Each scene shows the same named points in several views. A view is turned or mirrored, and shifted as a whole, has a little noise and may leave points out.
In the rows, 128 means zero.

Scene 1
View 1
z672: [ 87 128 112  76 129 124 131 139 122 175 152 111]
z474: [126 151 100  54 103 116 117 154 102 177 147 129]
z365: [ 62 120 140 100 159 118 144 123 146 144 120  69]
z407: [ 87 119 131 104 112 124 123 134 125 149 142 122]
z774: [ 93 121 106  86  91 132 127 138 114 161 171 145]
z432: [ 82 106 124 109 106 132 118 134 122 159 160 145]
z964: [ 32  94 116 116 131 126 172 116 159 144 165  91]
z938: [ 92 132 141  96 140 120 116 134 128 148 114  99]
z571: [114 136 106  73  84 127 117 145 104 162 155 147]
z631: [101 138 138  83 135 119 110 141 117 164 127 110]
z897: [102 148  88  29 140 109 130 154 115 206 166  86]
z314: [141 145 144  76 110 126  70 151  95 176 126 154]
z925: [ 81 113 165 119 169 127  96 129 131 163 107 106]
z272: [ 47 108  93  98  88 125 189 124 145 123 173  96]
View 2
z407: [161 161 152 120 113 118 132 131 130 134 138 115]
z432: [169 154 151 136 114 119 133 102 122 143 129 111]
z672: [141 166 159 125 116 160 165 135  93 121 122 114]
z272: [125 170 140 141 188  93 147 129 141 111 138  85]
z964: [112 139 130 154 166 112 127 145 133 115 169 112]
z938: [159 161 165 108  89 119 125 165 141 132 159 129]
z897: [133 196 181  95 114 178 192 166  87 102 122 114]
z774: [167 173 161 124 125 120 152  99 117 134 111 100]
z314: [185 169 170 109  72 139 147 119 109 146 119 119]
z631: [167 166 168 103  86 134 140 152 131 130 145 126]
z474: [181 219 200  75  86 143 186 147 119 126 109 110]
z925: [161 130 151 123  70 133 103 163 130 138 178 145]
z571: [180 195 176 104 108 125 164 109 122 135 100 101]
View 3
z474: [142 201 147 153 145 134 153 176 106 117 161  99]
z964: [144 108 110 129 121 128 138  97 112 113  80 156]
z314: [100 188 155 141 158 165 145 167 102 130 159 115]
z571: [129 177 153 138 126 133 149 175  94 130 153  93]
z631: [118 176 131 152 172 152 146 166 108 124 128 138]
z432: [111 150 153 130 124 157 136 142  94 133 129 125]
z272: [169 109 121 128  96 104 150 127 103 125  86 121]
z365: [131 141  99 148 174 130 143 131 125 117  80 173]
z925: [ 86 161 124 145 190 173 134 137 121 123 106 177]
z774: [119 128 162 120  98 143 141 150  84 146 127 102]
z407: [126 173 138 141 143 153 141 141 107 115 135 129]
z938: [114 162 121 149 177 142 146 162 121 129 114 150]
z897: [177 217 118 159 143 125 151 140 126  73 162 119]
View 4
z571: [100 150 140 145 148 120 141 120  88 111 141 133]
z474: [112 146 147 138 136 140 121 113  74  98 142 127]
z672: [146 145 123 144 142 144 153 114 108  92 148 143]
z938: [162 136  91 150 136 137 123 126 121 119 149 169]
z432: [120 157 113 159 168 117 167 120 118 112 136 148]
z314: [121 164 121 158 165 129 105 119  97 111 129 142]
z925: [190 155  72 157 161 142 119 125 147 114 142 178]
z964: [163 129  93 151 138 130 230 110 157 100 163 164]
z631: [148 144 106 149 142 141 116 122 109 114 144 153]
z365: [186 117  80 143 122 151 164 116 147 108 162 177]

In a view up to two points have been moved. Name them for each view, in the order of its rows, or write -.
view 1: z314
view 2: z672, z474
view 3: z774, z407
view 4: -
